Each scene shows the same named points in several views. A view is turned or mirrored, and shifted as a whole, has a little noise and may leave points out.

Scene 1
View 1
j_195: [ 2.39  0.82 -0.20 -0.14  0.65 -2.14  1.51  2.27]
j_961: [ 3.02  1.96 -1.40 -0.22  1.64 -2.73  2.31  2.64]
j_535: [ 2.95  1.90 -1.86 -0.22  1.99 -3.01  3.09  3.17]
j_641: [ 4.28  3.45 -1.67 -1.01  3.07 -2.33  2.58  1.51]
j_907: [ 5.17  3.97 -2.54 -2.00  1.31 -1.22  1.54  2.16]
j_300: [ 0.12 -2.16  3.14  1.93 -0.01 -1.84  0.32  0.60]
j_334: [-0.98 -3.04  4.22  3.45  2.32 -3.18  1.45 -0.04]
j_494: [ 1.22 -0.08  0.62  2.15  3.49 -3.93  3.21  1.69]
j_24: [ 2.67  1.00  0.61  0.48  1.74 -1.73  1.55  0.97]
j_53: [ 3.40  1.60  1.27 -0.98  0.47 -0.19 -0.19  0.29]
j_130: [ 2.77  1.45 -1.27 -1.00 -0.53 -1.84  1.42  3.01]
j_720: [ 1.45 -0.35  2.97  1.46  1.88 -1.37  0.69 -0.71]
j_694: [ 0.25 -2.26  3.40  2.65  1.75 -2.36  1.39  0.24]
j_355: [ 4.02  2.53 -2.23 -1.62  0.02 -1.54  1.76  3.09]
j_392: [-0.71 -3.46  5.40  3.32  1.23 -1.71  0.13 -1.15]
View 2
j_334: [-0.63  4.14 -3.33 -0.55  3.66 -2.61  1.28  3.38]
j_300: [-1.26  3.20 -1.19 -2.62  1.70 -3.28  1.33  3.75]
j_641: [ 0.81 -1.18  1.89 -0.39 -2.80  1.01  0.10  0.00]
j_494: [ 1.04  0.76 -1.08 -0.19  1.67 -0.61  0.74  0.75]
j_195: [-0.06 -0.03  1.41 -2.41 -0.50 -1.49  0.79  1.47]
j_720: [-1.36  2.87 -1.11 -0.89 -0.13 -1.58  0.89  3.88]
j_961: [ 0.86 -0.90  1.87 -1.64 -1.03 -0.56  0.38  0.10]
j_355: [ 0.28 -2.10  3.56 -2.79 -2.80 -1.07  0.55  0.10]
j_535: [ 0.73 -0.18  0.55 -0.83 -0.23 -0.21  0.58  0.72]
j_907: [ 0.48 -2.12  3.78 -1.64 -4.07  0.46  0.25  0.08]
j_694: [-0.13  1.89 -1.09 -2.39  2.61 -3.34  1.26  2.29]
j_24: [-0.99  1.69  0.09 -2.07 -0.11 -2.28  0.97  2.69]
View 3
j_355: [ 3.30 -3.96  0.18 -0.38  0.92 -3.73  0.07  1.56]
j_53: [ 0.23 -2.51  1.80  0.22  2.16 -0.64  1.54  0.78]
j_535: [ 2.49 -1.70 -2.22 -0.47  2.18 -0.57 -0.32  1.54]
j_300: [ 1.76  1.30  0.93 -0.31  3.30  2.78  0.92 -1.81]
j_720: [0.03 0.25 0.04 0.23 3.42 2.39 1.12 0.21]
j_392: [ 0.06  3.23  0.70 -0.34  4.75  5.51  1.33 -1.95]
j_130: [ 3.62 -2.64  0.68 -0.60  0.98 -2.32  0.32  0.20]
j_907: [ 2.15 -4.77 -0.72 -0.02  0.85 -4.38  0.10  2.71]
j_334: [ 2.30  4.17 -1.90 -0.72  5.21  5.99 -0.20 -2.33]
j_641: [ 1.79 -3.26 -2.46  0.15  2.10 -2.37 -0.27  3.05]
j_961: [ 3.09 -2.55 -1.55 -0.28  1.59 -1.95 -0.21  1.22]
j_195: [ 2.80 -1.61 -0.06 -0.34  1.93 -0.91  0.46  0.29]
j_24: [ 1.43 -1.45 -0.68  0.00  2.53  0.15  0.60  1.04]
j_494: [ 3.11 -0.13 -3.24 -0.50  3.02  1.24 -0.71  0.98]
View 4
j_535: [-0.80  1.65  0.08 -1.92 -0.20 -0.44 -3.73  1.23]
j_720: [-0.03 -2.44 -3.12 -1.73  2.77 -0.66 -2.45  1.56]
j_24: [-0.51  0.82 -0.99 -1.68  0.55 -1.47 -2.86  0.69]
j_53: [ 0.83  0.74 -2.62 -2.72  0.43 -2.50 -1.81 -1.70]
j_694: [-0.56 -1.80 -2.30 -1.35  2.71  0.76 -3.22  2.39]
j_641: [-0.62  3.58  1.15 -2.36 -1.52 -1.56 -3.54  0.07]
j_334: [-1.39 -3.97 -2.19 -0.82  4.37 -0.79 -2.68  4.35]
j_355: [ 0.91  3.60 -1.02 -2.44 -1.94  0.37 -3.29 -2.24]
j_907: [ 0.52  4.72  0.22 -2.69 -2.46 -1.05 -3.16 -2.08]
j_392: [-1.13 -4.76 -3.65 -1.49  4.98 -2.02 -1.77  3.19]
j_961: [-0.18  2.38 -0.22 -1.92 -0.98  0.20 -3.77 -0.13]
j_195: [ 0.06  1.07 -1.59 -2.08  0.30  0.17 -3.22 -0.02]
j_130: [ 0.83  2.14 -1.95 -2.16 -0.74  1.13 -3.40 -1.31]

In a view up to two points have been moved. Name them for each view, in the order of its rows, or write none.
view 1 => j_535, j_694
view 2 => j_24
view 3 => j_334
view 4 => j_720
